Each row is a point on a landscape with many valleys, with its height.
From any point a ball rolls to the lowest of the 2 points nearest to it. It stops when none of these is lower. Distance is the straight distance between rows; heights are no part of it.
toviv (h 250): [-19  -6  24 -16  -8  -5   8   7  11  28  13 -10  -9 -13  10 -23  15  -4
  13 -18  11 -15 -22  14   4]
Bipa (h 669): [ 35 -11  -4   5  12  22  -6 -15  20   0   0  30 -18  -6 -17 -13 -15  26
 -14 -15  -6 -19   2 -15  -4]
lodo (h 620): [  3 -15   7   2  14  -4  -7 -30   4  23   9  11   9   8  13  29   1 -18
   1 -12  -7   7  15   8 -32]
ralam (h 295): [ 13  28  -6 -12  11 -13   7   4  -6 -13  12 -11  18  -8  20  10   0 -36
  35   2 -11 -39  10  -9   1]
lozor (h 628): [ 19 -15 -12  29   4   8  -4  17  25 -41   8  -3 -34  -6  -8 -22  -2   2
  11  26   5  -2  -9 -20 -19]
nemod (h 405): [  5  -4   5   7 -13  -2  33 -19  20   6   6  23 -10 -11  -3 -31   5  12
   6 -15  14   4  18 -12  11]
kodov (h 581): [  2   9 -16  -1  -2   7  10  17 -35  -2 -17 -17 -17  44  -7  26   7  19
 -17  28  -9   4   7 -17  16]
rana (h 577): [  5 -17  34   5   6  -7 -20  16   0  -3   8 -11  12 -17   4  27   6   2
  -6 -21 -27   0 -36  22 -12]
Zaz (h 574): [  0  22 -11  21  22  -8   0 -25  16   5  10  -6  -8  -3  18  -8 -22 -10
   8  -6  -4  16   1 -40 -11]
sebi (h 540): [-14   1  26 -29   0 -19 -36  11  -7 -24   8 -10  25  -8  10  12  13 -18
  15  -8   8 -19 -23  20  16]
rok (h 597): [ 12  -6 -28  16  11  27  15 -50  17  27  -5  -3 -16 -23   7 -16 -18 -19
  15 -32   5 -21   6   2 -35]
monop (h 277): [ -1  25  30 -24   2   5  12   7 -37  -6   5  -2  43  17  20  27  12  -3
   6   8 -11 -14  19 -10  16]
moz (h 630): [ 17 -37  -3 -14  15  23   0 -13  23 -13   0  11  -4  -5   0   4   1  -7
  22  10   2 -25 -25  25 -14]
Nin (h 417): [  3   5  -9  -8  28 -33  -1   3  27 -13   2  15  20   4  -4 -21   7 -19
  25 -21   0  -6  14  -9  11]
muk (h 217): [ 14   9  -6  41  -8   8  16  -7 -27   3 -13  14 -35  19 -10   5  -8  36
 -31  21  11  19  28 -20  -3]
Mel (h 684): [ 42 -11 -10 -11  26  54  12 -24  22   4 -11  18  -9   1 -11 -15 -25  26
  -4   5 -13 -25 -17  -7 -12]
Ras (h 686): [ 17  11   5   4  15  27   4   1   3   7   6  -5   7 -14  20  -2 -19  -6
  14   0 -26 -25 -18   1 -14]
zikos (h 635): [-13  15   9  -3  26 -12 -16 -17   4 -20  -6  14  32   2  14  20 -19 -10
   7 -11 -13  13   0  -2  11]
poti (h 373): [-11 -11  26 -25  24   9  17  -6   0  -9   2  -3  24  11  23   4  13  -8
  36   5  -1 -19 -21  14  -2]
Loriv (h 211): [-25  31  32 -12   6  -9  18  11 -25   0  -5   0  17  22  14   4  10   8
   6   0  13  -2  17  -5  28]
giv (h 688): [ -4 -10 -16 -15  -8   9   1 -50  13  33   3  -7 -16 -16   7  17  -7  -5
   0  -6   3  11 -33  13   5]
nos (h 498): [ 10  22 -25  32   3  12  -9 -11  12 -25  -2  -9 -11 -28   6  -8 -40 -20
  13   8 -10 -12  -2 -10 -11]
Zana (h 444): [ -3 -20 -31  33 -26 -12 -11  -3  16 -22   6 -13 -36 -18 -15 -37  -9  -9
  -5  -7  17  14  11 -22 -33]
naf (h 453): [ -3  23 -22 -16  18 -15 -27  30 -16  11   6 -37  21  -4   8  20   1 -27
   0 -21 -30   2 -17  -7  -5]
davad (h 553): [ 10   5 -22 -11 -25  -2 -25  -8  17  22   8  18  -6 -18 -19 -14 -13   3
 -27 -12   2   3  15  -4  13]
kebu (h 337): [ 10  -2  17 -24  -2   4   9   0 -12  -1  17 -14  21 -12  27  20  16 -29
  36   5  -5 -41  -8  18  -6]
lir (h 580): [  7 -20 -39   5 -14 -25 -23  -2  16  -6  -1  -9 -17 -15 -21  22   1 -17
  -5 -11 -12  11  -8  10   5]
gub (h 505): [-11  28  -1 -35 -18 -18 -23   6  -3  21  11 -14  45  -9   0  41  25 -29
 -16  -6   0  18  17   5  13]
Kof (h 549): [-11  -9  -6  34  -8 -15  23 -11   3   8   0 -12 -36  14  -1  -8  11  -8
  10  -8  13   5  25 -15 -21]
mik (h 627): [  0   3  32  30  22 -34  22  10 -17 -10  -6  15 -17  35  -2   4  31  20
   7  -7  17   3  22  -8  -8]
Vutik (h 624): [  0 -24  -6  12 -10 -18  -5  -4  21 -42   2  -1 -18  -6  -3  14   5 -13
  20  19   6   5 -23  12   8]
talo (h 552): [ -7  -3  26 -39 -12  17  23  -9  -6  47   8  12  22   4   6   0  16   0
  -1   0   2  -9   9  24   3]
far (h 578): [ -1  -3   8 -50 -27  13  -8  29 -28  16   7 -28  35 -21   4  14  20 -15
   1  -3 -13 -24 -14  35   7]
zap (h 587): [-10   3 -24 -27 -25  18   5   5 -21  20  -6 -24  17  10   5  28   2 -14
  -9  22 -12   3   6   9  15]
garom (h 716): [ 21  11   3  -5  12  47  12  -7 -15  29 -17   1  15  13   4  -4 -31  26
 -20  17 -29  -9  -8  -6   2]
Pudub (h 383): [  1  -3 -35 -20  32 -23 -11  12  19  -5 -10  -4  27  -5  -3 -16   8 -24
  25 -33 -11 -13 -14  17  11]
bodi (h 466): [ 13   7 -40  32   1   3 -16 -16  24 -31   0 -13 -39 -19 -13 -28 -27 -13
   7  -7   9  -5   2 -36 -21]
bov (h 112): [-24  11  32  -3  -5 -34 -13  23 -13 -14  21  -8  -7  17   8  16  31   5
  -6  38  30  33  -8 -13   0]
zal (h 835): [-17  -2 -12 -30 -23 -13   7   6  -2  29  -3 -11   0   7  -5  -1  21 -23
  12 -11  14 -21  12  20  21]
Bot (h 619): [ -8  12  -3 -43 -20  35   7 -11 -28  36  -9 -31  18   4   6  30  -2   0
 -15  13 -16   0 -24  13  15]
Tudu (h 636): [ 35  14 -47   5  -3  -1 -11 -44  18   1   7  14  -8   1  -7  -8 -24 -15
  -6  14   1  -1  31 -36  -4]
feru (h 632): [-11  16   8  -1  -3  32  33  34 -28   9 -16  -8  13  12   5 -16 -10  26
 -13  21 -19   7  -3   2  14]
dola (h 646): [ 13 -34   3  -8  -7  19   8 -20  25  -1 -10  10 -20 -21 -18  -7  -2   5
  11 -16   6 -29 -28  36  -2]
Fitil (h 596): [ -9  28   1  26  12 -20  11 -15   2 -13   0   7 -17  12   3  -4 -13   5
   1  -1   5  21  14 -37   6]
fanag (h 626): [-23  20   0   4  15  -8 -11  25 -33 -28 -26   4 -11  33 -10  -1  -7  22
 -13  12  17   2   9  -7  21]
zar (h 185): [ 11  24 -36  -2  -3   1 -44 -13 -12  14   3 -15   4 -18   5  20 -31 -36
 -10   2 -11 -20   2   7 -13]
Nuv (h 687): [-27 -20  40 -14  -7  -5  -3  19  -8  12   2 -21  44  -1  13  16  30 -14
   5  -9   0  17 -15  35  -8]
puzub (h 594): [ 26  -3 -34  -1  -7  29 -10  15   2   7   5  -5  -5 -10  -2 -12 -15 -19
   6  22 -10 -35   8   5 -21]
volem (h 806): [ -1 -17   4 -31 -22 -21  -1  20   6   8  13 -14  21  -7  -3  26  38 -14
   7   2  -4  11 -13  22  21]
popa (h 361): [ 22  -5 -42   9  11   6  22  -2   2  26  -4 -14  14 -12   6  13  -2 -23
   8 -14 -40   3   4  11 -17]
nivom (h 615): [ 16 -15  -6   4   2  18   4 -33  21  20   5  14   2 -30   6 -14 -12 -20
  16 -24   5 -28   5  25 -29]
Gusag (h 652): [-23  -9  16  33   1  -2   0  24   4 -33 -17   1  12 -10   1 -21 -12   8
   4   1  -6  19  -8  17   0]
nesag (h 601): [-22   0  24 -10   8  39  29   9 -19  -3 -24   0  19   7   5 -18 -16  22
   2  17 -10   3 -21  23   4]
ner (h 529): [ 26  -4 -21 -11  -3  47  23  -6  22   8  -5   8   8 -37  -8 -36 -29   8
   6   6 -22 -15 -24  14  -1]
pape (h 726): [ -2   9  -7  21 -15  -8  -3 -27   3  42  11  -5 -18  -6  -1   2  -8  -5
 -20 -28  -2  21  24 -19 -20]
lipug (h 645): [  3  24  -7  -1   9  -3  -9  25  -8 -34 -17   9  -5  18 -15 -12 -14  12
  -2   7   0 -24  11 -15  28]
dib (h 592): [  3   8 -14  26 -16 -16  10   2  25 -27   5  14  12 -30  -3 -34 -14 -11
  10  -4  -2  18  18 -15   8]
demab (h 623): [ -2 -29  19   9  -3  32   6 -15  10   0 -14  22  -3 -19 -13 -27 -23  28
 -17 -11  -1   9 -19  21 -17]
Gogoz (h 520): [-23  16  15 -13   5 -33 -19   2  -6  -4  -2 -26  11 -11  10  15  10 -27
  23 -39   3 -23 -18  20  16]
Bop (h 642): [-14  -8  -7 -16  12 -10 -10 -25   7  37  11  -5  27  -4  18  24   9 -27
   0 -11  -4  29   1   9 -18]
sem (h 381): [  7  15  21 -51   4  29 -17 -11 -39  -6  12 -19  53  -1  24  46   2   3
  -9  14 -22  -6 -19  -5  11]
mun (h 682): [  0 -22  17  21 -15 -10  12  19  -9 -30 -18  19 -17  10 -19  -2  16  26
  -3  11  15  -4   6  25  18]
zolut (h 534): [ 10   6 -24  20  -8  10  -6 -13  23 -25  -2   5  -2 -51   3 -19 -29 -26
  26  -3   4 -23  -5  18  -5]
navas (h 167): [  0  16  -6 -20  -9  25 -44  -2 -24   6   2  -8  25  -9  12  19 -31 -17
 -16  19 -11 -19  -1  15  -8]
bodor (h 625): [-18   0 -11  28 -10   3  13   6  13 -24 -17   3  -4 -16  -6 -34 -19   7
   3  -3  -2  21   4  -2  12]
sus (h 366): [ -2  -1  13  23  -5  -4  25   5  -4   5   8  22 -21   2  -2 -44  13  35
 -10  -1  29  16  18 -22  -4]
dif (h 446): [  1  -9  -4 -12  24  -3   9  16  19   3  12  21  26   7   8 -29   5   9
   4  11  -9  24   4 -15   1]
zubak (h 649): [ -2  33   6   0  -9  20   2 -35  -4  33   1   3 -11   1  14  -6 -28  25
 -29  12  13  19   0 -29  28]
nisi (h 696): [  4 -17  -8  37 -23 -18  15  11   1 -26 -19   4 -39   9 -30   0  10  12
  -3   2  10   5  19   4   4]
lag (h 128): [-21  14  11   3  -1  -5  39   1 -10 -17  -6   8   7  19  13  -5   7   3
  19  24  14   4  18  -6  24]
zipov (h 676): [-32   2   4  -5   0   8   1  10 -13  10 -20   6  -3  14 -12  -5  -1  33
 -27   2  10  34  -4   9  21]
Ped (h 272): [-18   4   6  15   3 -18 -10  43 -17   5   4   5 -13  15 -11 -15  25  36
 -33  21  20  47   0 -12  -5]
gurab (h 476): [-23  -6  10  10 -13 -46  -7  10  12 -29  -4   8  -1  10 -18 -13  17   2
  -1   5  27  35   7   3  24]
gaf (h 384): [ 14 -21 -18  13   6  26  11 -33  41 -35 -15  19 -13 -21 -11 -29 -11  -4
  22 -11  25 -13   6   5  -7]
Moru (h 327): [ -1 -14  -5  25  -2   5   3 -34   4  -3  -3  26  -5   4  -1   0 -15  14
 -17   6   5  34  23 -16 -17]
zat (h 525): [-13   6  34 -11  25  -2   6  43 -38 -20  -6 -18   4  26   8   4  25  34
   2  -6  -5  -6 -28  -4  14]
ved (h 326): [  1 -22  23  20   1   0  -2 -23  18 -27   5  29 -13  -8   0 -12  -3   9
   8   8  25  -2   6   5 -11]
gimut (h 689): [  3  11  11  30 -11   1 -17  36 -18 -18  -3  -6 -17  -2  -9   6 -17   9
 -16   7 -17 -13   5  -1  -8]
Zenuv (h 527): [ -1   6  22 -17 -13  12   4  -8   0  48  19  20   9  -2   6 -13   5   5
 -16   3  14  -2  26   0  -2]
bazif (h 263): [  5  17   4  30  16  18  15 -10 -23  -8 -24  15 -27  23  -4  -8 -15  34
 -11   9  13  -6  16 -17   1]
kolef (h 546): [-18   5  37   4  24   0  15  21 -13 -30 -21   1   2  14   6  -8   3  29
  10  -8   3 -11 -24   7  24]
begeb (h 329): [-10  -8   6  21  -1  -9   3  25 -17   6  10  17 -29   5  -4 -46  21  46
 -20  18  44  35   7 -13 -14]
Manak (h 650): [-30  -8  23 -10 -23  12  12  25 -24  15 -19   3  17   6 -13   4  13  22
 -23   4   6  16   5  35  17]
zepu (h 683): [-36  -8 -15 -17   7  15  -4 -11   2   3 -24  -6   3   8  -1  -8 -19   7
  -6   0   1  22 -21  15  18]
zenez (h 656): [-16   9  17  -4  21 -13 -23  19  -9 -42  -5   9  37  11   8  17  -8   2
  -1  12 -13  22  -5  -4  11]
zitu (h 247): [ 10 -13  35  37   6   0  23   5  21 -20   5   0  -7 -19   9 -13   5   0
  30 -14  -4 -13 -11   9 -11]
navo (h 681): [  2  -5  25  -2 -12  -1  20  28  -2   1   4   2  -4  -3  -4   6  15  33
 -12   5 -12  15 -24   4  27]
gufam (h 794): [  7  -6   0 -42   3 -25  -9  14  -9  -4  14 -13  26  19   2  38  38 -15
   8  -7 -13  -1  -3  -2  16]
fevos (h 424): [ -3  31  10 -55  -7  14 -32  10 -26   2  21 -36  51 -16  18  46  18 -12
 -16  13  -8  10 -18 -15  13]
gemal (h 245): [ 31   0 -30 -13   0  11 -29 -29  -6  25   6  -2   2 -20   3  38 -19 -25
 -11   1 -16 -25  -7  21 -16]
big (h 579): [ 13  -4  -7  10  16  37   7 -38   6  20  -7  -6 -27   7  11  -4 -22  -6
   8   1   8 -28   3  -5 -31]
Bifon (h 659): [  2   4  17 -23 -10  25  24  43 -24   0  -1  -9  16   5   1   5   9  30
 -14  22 -25   5 -25   4  23]
nikob (h 332): [ 12  16  34 -30  12  22   0 -19 -31  11   4   9  34  20  17  44  -3  19
 -14  13 -14  -6   2  -6  11]
Buv (h 666): [-25 -18  20 -18  12 -18 -16   4  -4  21   3 -12  24  23   6  29  31 -17
  -3 -11   4  21   6  13 -16]
Daf (h 414): [  1  -3 -24   0  10  -9   7  33  -2   8  -6 -25  12   4   2   3  13 -21
  13 -16 -31  -6   0   3  -8]
Vabi (h 465): [  7  44  -4 -43   4  -9 -35  -5  -5  19  24 -12  44 -14  16  31   2 -26
 -10   2  -3   1  -1 -13  14]
Lenev (h 261): [ 16  -3   4  23   1 -23  22   2  10 -48  -2  23  -1  15 -12   6  10  -2
  18  25   3   6  26  -8   3]
kavo (h 562): [ 10  -8 -13  31   8  13  23 -30  10   8   2  -3 -38   9   1 -15  -6   1
   7 -12  14  -7  24 -29 -30]
zufa (h 600): [ 11 -11   9  11   2 -25   4  -3   3   7  13   3  26  -7   9  25  16 -33
  20 -16 -15  -8  19  19 -24]
gigev (h 614): [ -3   8  12  48  21 -28  19 -15  -8 -24 -11  18 -29  23  -8  -8   2  18
   1 -13  21  15  31 -28 -18]
gibag (h 660): [ 32 -17   4   5  19  20  -2   7  11 -22  -3  18 -33  10 -15   4  -1  31
  -5   7   0 -26 -18  -4  -1]
Pive (h 647): [  6 -44  12   6  -4   8  -2 -27  30  -1   1  19 -18 -22 -13 -23  -2  19
  -1 -27   7   5 -26  18 -11]
befi (h 474): [  3  -5  24  12 -33 -29  13   2  14  10  22   1  -9 -14   1  13  26 -11
   5  -4   7  10   9   2   5]
ror (h 644): [ 12 -30 -22  20 -20   0  10 -27  26 -23   5   7 -24 -16  -4   9  -1  -2
   7  16   3  22  -9  -4  -2]
Ledi (h 651): [ 23 -19  10 -11  21   2   8  14   1   1   7  15 -19  29  -5   4  25  24
   3   7   0 -19  -8 -11   1]
zomip (h 406): [ 11 -11   6 -20  24   3  22   2  18  -9  14  17  28  11  19  -1  15  -6
  27  20  -6  -2   0  -4  -1]
gura (h 448): [-21  -2   0   3   0 -37   0  10  22  -8  -4   7   7   3 -10 -31  10  -2
   9 -23  16  20   8  -4  21]
Zilo (h 532): [ 26 -27 -37  20 -16  12   9   0  11   3  -7   8 -27   7 -26  -6  -1   3
 -12  -5  -5  -7  30  -9 -18]
vutot (h 298): [  0 -10  16  34   4 -26   0 -16  21 -47   1  31  -4  -1 -12 -20   1   0
  12   9  27  15  26  -8 -11]
fot (h 663): [  2 -24 -13  -4 -14  16   9 -40  18   6   4   6 -34  -9   2   8 -11   9
  -4  16  10  10 -22  -3   5]
sos (h 289): [-18   1  46 -15  -3  10  13   7 -16  18   1 -12 -18   3  11  -2  11  15
   6  -9   8 -24 -30  15   7]
mefun (h 616): [-10  33   6  26  -7  -7  -5 -32  -6   2  -1  13 -25   5   0 -10 -24  19
 -23  -2  21  20  21 -35  13]
marun (h 353): [ 10 -30   4  25   0  22  11 -21  20 -30  -5  28 -24 -12 -10 -38  -3  24
   0  -7  32   0   9  -4 -20]
Noner (h 568): [ 20  -5 -14   9  -6  41   9  11  14   2   5  10  -7 -20  -3 -43 -21   9
  -1  13  -6 -20   2  -4 -14]
Defev (h 608): [ -5  18 -11  -4  27   0  -7 -47   6  -1  -9  19  14  14  15  16 -27 -11
   8  -3   0   0  11 -15  11]
Gab (h 407): [  8  19 -34 -30   3  16   4  -5  -8  20 -11 -18  22 -23   3   7 -16 -13
   4 -12 -24 -15 -29  22  23]
zovu (h 699): [ 34  -1  10 -18  14  54   9  -2  -8  16 -15  13   7   6 -10  -8 -24  22
 -10   4 -27 -39 -11  11 -12]
vudo (h 576): [-10  12  12  -1  -7 -26   7   1 -13   5   0   1  29  13   3  32  15 -29
   5  -7 -10   6  40   9  -2]
gola (h 575): [ -2   6  -2  -4  -7   8 -28  12   1   4   6  24  -5  -5 -14 -31 -18  21
 -32   2  12   4  14 -11   6]
bak (h 700): [ -1 -16  34   2  -4  -3  19  25  -1  15   4  19  -6  -3 -10 -20  28  47
 -21  -2   9  28 -17  10  11]
Fen (h 212): [ -5   5   4   9   7 -24  23   1 -15 -32  -7  21   1  36  -3   7  16   9
   8  38  18  22  30  -9  11]
Tuti (h 237): [ -3  -6  -3 -17  -1  17 -34 -20 -10   9  -3   6   2  12  -2  33 -19   0
 -24  11   1  -4   0  10  -4]
leges (h 541): [-16  16 -25   1   4  -1   1 -21  12  20   6 -11   7 -18  19 -17 -17 -23
  13  -8  -1  10  -5  -5  -3]
Sivib (h 501): [ -3 -12  27   4 -11  -6  16   7  -5  30  17  11  -7   8   4   7  25   9
 -13   7  11  14  17   2 -13]
Lokub (h 512): [ 27 -24 -55  10 -11  13  20 -27  20  20  -3   0 -21  -9 -15 -16  -5  -4
  -6 -22  -8   3  20 -15 -15]
gug (h 320): [ -3   8  34  11   7  12  12  -4 -14  19   4  -3 -36  12  11   5  -1  24
  -5  -1   6 -16 -18  -6  -8]
nuze (h 305): [ 12  21  20  15  16  17  -2   3 -38   8  -6   4 -17  29   9  17 -13  34
 -21  15  -2 -12   5 -18  -4]
Zosa (h 526): [-27  26  26 -34   5 -12 -24  40 -28   8   5 -35  11  22   4  16  31   8
 -14 -10  10   2 -12 -14  16]
gufa (h 418): [-10 -34 -15  27 -22 -25  -6  -1  23  -6  17  -7 -17 -14  -6 -30  14  -3
  -9 -11  14  46   2 -22 -31]
fof (h 618): [ 29  -1 -23   4   0  -5  -5 -22  13   4  17   8 -14   6   0  15  -5 -19
   7  18  -2 -10  17 -19 -18]
veke (h 761): [ -8   6 -26  -1  14 -25  -8   4  -4  -6 -16 -15 -20  33 -14   5   3 -24
  16 -16   4 -24  18  -8  -4]
kidaf (h 338): [  5  -4 -22 -14   7  -2 -13   4   8  -1 -14   7  21 -16 -10   1 -11 -11
   5 -25 -18 -16  -9  27  11]
Tosa (h 741): [-13  27 -26  15  -5 -10 -13  -7  -9  35  -7 -26 -21  20  -5   7 -14 -11
 -22  -9  -6  20  21 -30  -5]
lor (h 555): [ 15 -17 -26  15 -30  -7   6  12   6  13  -2  -5 -13  -9 -21  16   2  -4
 -18  -9 -26  12  15   5   0]
kor (h 673): [-21  12  24  38   3  -9 -22  25  -4 -16   0  -5  -5 -13   3 -20 -17   0
  -5  -7  -1   7  -3  -5 -14]
separ (h 441): [ 17   3   4   6 -15  -8  29 -22  19  16  17  15   0 -22   8   0   7 -11
  17  -8  -2  -7  17  -2   7]
Siv (h 528): [ -8 -15  -6   6   2 -16  15   0   1   9  -3  -5  -9  25  -3  14  17  -4
   3   2  -2  19  12  -5  -5]
Dip (h 611): [ 15 -15 -19   7  -7   9  -8  30   7 -23   6  -9  -9  -3  -5  -4   0 -14
  11  33  -9 -17   0   3 -18]
raru (h 752): [-10  23 -28  -7   5 -30  -8   1   1  27   4 -19 -18  25 -10   0   3 -20
  -1 -17   2   0  20 -25   0]
vepo (h 519): [ 16  10 -34  -4 -13  23 -15 -13   8  22 -10   7  -9 -25 -16 -19 -38   9
 -26 -19 -14 -15  -4   3  17]
baz (h 593): [ 13 -11  32   6 -11 -15 -14  20  -8 -19  17  -6   8  -8   5  42  15  -5
  -1   7 -19   1 -14   8  -8]
fep (h 657): [-22   0 -26  -1  14  16   2 -13  15 -16 -28   7   0   1  -5 -30 -31   7
   4  -7   2   7  -9  -1  21]
zodan (h 483): [ -8 -13  -6   8 -13 -41 -10   7  24  -7  14 -14   0 -18  -1 -17  17 -36
  27 -12  13   0  -6  15  -2]
binu (h 503): [-14  -4  23  11   5 -49 -16   8   9  -6   5 -25  -1   0   6   8  23 -30
  27 -29   7 -11 -13  15  -5]
zali (h 481): [  1  25 -11 -13  19   2 -36  31 -12   1   0 -20   1  13   0   6 -14   1
 -15  -6 -24 -10 -18 -20   6]
mirav (h 643): [  3 -16   6  29  -2  15  17  25   6 -25  -1  -9 -45   0  -3 -20   5  22
  10  22  15 -11 -20  -5  -6]
Meno (h 209): [  1  -3  31   2  12  -3  19  12  20   5  10   2   6 -18  13 -31   9  -3
  29 -23   1 -27 -15   9  -1]
Zom (h 270): [  5 -22 -14  38 -17   9  18 -25 -12 -15 -10  28 -31   1 -14 -13  -4  44
 -29  13  27  39  24 -17 -15]
zusus (h 605): [-18  18 -13  15  13 -14  16  21 -27  -5 -22  -7 -26  37  -9  -3   6  26
 -13   7   6  19   7 -21  18]
Bon (h 821): [-20  -1   1 -37 -19 -19  11  21   3  33   2 -20  33  -2  -1   6  38 -20
   8 -19   2   5   1  23  24]
tafet (h 504): [-15  26  24  -5  26  -6 -17  39 -29  -1  -1 -21  -1  25   7   2   5  16
 -10  -9  -8  -5 -13 -23   4]
zate (h 607): [  1 -16   5 -29 -30  26   3  15 -11  25   9 -14  23 -27   2   9   4  -9
  -4  15 -20 -11 -25  39  -9]
zanon (h 558): [ -9 -14  29 -11  21 -12 -29  12   1 -10  -4   4  14   8  -3  12   7   2
  -1 -25  -4 -11 -16  18  -2]
Fasu (h 542): [-17  30  10  -9 -17 -23   1 -16   3  19   6   3  27   0   4  34   9 -22
  -7  -7   6  27  27  -4  20]
fur (h 598): [ 16  -8 -50   0 -13 -21 -15 -31  15  17  14  -5 -16 -10  -8  27   0 -29
  -4   1  -4  11   6  -3 -12]
Sinak (h 585): [ 17   2   1 -50  -2  13   7 -23   6  40  15  14  28 -16   8   9   3 -11
   5  -2  -7 -20  -8  22   7]
vik (h 710): [-12   5   0   3 -12   8   2 -41   2  55   5 -14 -19  -8   8  19  -7  -7
 -15 -22   4  12  -3   1  -9]
novu (h 509): [-40  -5   0  13  -5 -15   3   2  -6 -29 -14  11 -11  14  -3 -25   5  15
   0  26  40  32   6   5  15]
gasam (h 670): [ -5 -12  23  42   7  -9  10  25  -1 -48 -28   8 -19  10 -17 -20  10  24
  14  -2  26 -13   3  19   5]
subo (h 571): [-26  -9  40 -16   4  14  18  21 -17 -22 -22  -3  29   5   6 -12   5  20
  10   4  -2   3 -29  32  22]
tasi (h 609): [ -1 -31  24   3 -12 -13  -5  14   1 -34  10 -11  -1   2   7  24  25  -6
  19  25   3  -2 -29  19   4]
Leta (h 675): [-24   3  36   7   9 -27 -10  29 -25 -48  -2 -19  23  18  13  21  20  -3
  12  15   1  16 -11   1   5]
bolil (h 472): [ 31 -15 -49  -8 -14  13  18 -29  29  23   8  10  -6 -44  -9 -27  -6  -6
   2 -24  -4  -5  -8   2   0]
leze (h 665): [ 12  28  -3  -7   3  15   0 -13 -13  34  10 -19   5   3  23  13 -17 -12
   1   7 -17 -22  -2 -15  -3]
rad (h 422): [ 16 -16 -43  -2   1  21  -8 -33  32 -10   0  20  -1 -28  -8 -35 -24  -2
   0 -12  10   1   1 -11  -9]
reren (h 550): [-22  21  14 -50 -19  -3 -22  31 -30   6   8 -41  29  -4   4  22  31 -19
  -1 -13   4 -16  -5   8  23]
sozef (h 775): [ -5   7  13  -4  -7 -53 -17   5  -7 -16   1   0 -17  33 -21  24  24 -11
   2  -3  19  -9  21  -4   5]
beka (h 613): [ 32 -16  -5 -34  11  14  -2 -21  15   5  11  18  17 -22   4  12   1 -11
  16   1  -9 -34 -24  27  -2]
baf (h 304): [ 18  -6 -19  -5  -2  16   2 -12  -8  43   0 -12   7 -16   3  27  -7 -19
  -3 -16 -30 -16  -5  26 -22]
lat (h 190): [-31   4  14  -6  -9  -9 -17  38 -17   7   6 -17   1  17   0   7  24   2
 -20  26  20  31   3  -3  -5]
Muv (h 554): [ -1  -1 -23  -1   4   4   7  -1 -13   9  -8 -19  -3  30   6  33   1  -9
  -6  20 -17  11   8 -14  -5]
samal (h 248): [  7  28   2  -7  10 -24 -13  13   2  -5  28  -5  27 -12  17   5  -1 -32
  17  10 -17  -6   4 -18  -8]
Bepar (h 486): [ -9   0  12  -1  16  13   8  23   6   1   6  22  17  -1   7 -46  -4  33
 -13  16   3  29  -5 -12   5]
lifif (h 701): [ 15   6   3  30   5  21  12  29 -11  -8 -12  -9 -21   7  -7  -4 -12  10
   1  -3 -18 -29   7  -3 -14]
fanu (h 471): [ 17  19 -22 -17  -5  34  -1 -16   4  23 -13  -1  10 -30  -2 -16 -39   0
  -8  -8 -23 -26 -25  20  14]
Lofu (h 640): [ 18  19 -36  -4  15   7 -21 -46  17   8   2  14  15  -4   8  -6 -37 -10
  -9   8  -4   7   8 -24   8]
Zul (h 508): [-30  -2  -9   4  -9 -15 -13  -9  14   0   5 -11 -10 -16  11 -20  -5 -28
  18  -3  20   8  -4   4  -7]
lemi (h 376): [ -9 -16 -12  33 -13 -18  13 -17  11  -5   5   6  -4  -2  -4  -2   2  -3
 -14   3   0  57  25 -23 -26]
Ged (h 617): [-24 -10  -3  -8 -28  25  15  13 -23  21 -11  -9   9  11  -3   4   4  -1
 -12  30   1  11  18  24   0]
Zelo (h 769): [  5 -15  -6   1   5 -36 -28   8   8 -20  -3   9 -15  28 -25   7  14 -17
   4  -8  11 -16  25   5 -14]
fizol (h 702): [  6   2  10  20   6  20   4  17   3  10  -5  -8 -11 -15  -1 -13 -18   8
   0 -25 -25 -20 -18   7 -14]
Leza (h 183): [ -8  18  18  -4  -1 -29 -10  12   2 -12  26  -4   5   7  12  12  13 -17
   6  27   8  17   3 -23  -4]
toda (h 648): [ -6  27  -6 -36   5  27  -7  -1 -29  37  -3 -43  11   8  19  17  -8  -6
  -4  -2 -16 -20 -25  -6   9]
vadi (h 658): [  7   9   4  18   6  10   2  24   6 -49 -15  19 -15   4 -14 -28 -10  14
  12  19  18 -25  12  -2   8]
gota (h 599): [ -6 -11   9   1  -9  18 -17  10   6   2 -12  22   6 -20 -20 -27 -22  20
 -23 -21  -5  -2  -2  24   2]
Bor (h 297): [  3  18  13 -27   9  10 -27 -31  -6   7   3   8  16   8  13  41 -17  10
 -20   8  -7   8 -18 -10  21]
des (h 564): [ 21  -3 -27  27 -14 -17  -3  -9  35 -35  11   9  -1 -48  -8 -30 -11 -28
  22  -5   5   0  12  -4 -14]
Gov (h 784): [ -9  -7   3 -31   5 -36 -20  20 -17 -24  -3 -10   5  41 -11  32  35  -3
   0   4   8   3   2  -5  17]
nen (h 639): [ 21 -16   7  15  17 -27   4  13   4 -11   9  17 -36  31 -18 -12  31  18
   3   3  19  -9  18 -19 -16]

Where does a ball stop that starts at each point below?
volem | zodan
gimut | muk
zepu | muk
mirav | kidaf
Bepar | bov
Tudu | lag
vik | zodan
zovu | zodan
Pive | kidaf

Call two points neighbours if one is among the 2 nearest of the other. Go from one point of each pair to the other, from neighbour to neighbour, staying as low as possible. Name the highest point that can't be avoided.
Defev, lag | Lofu
muk, Meno | gug
navas, lag | nikob
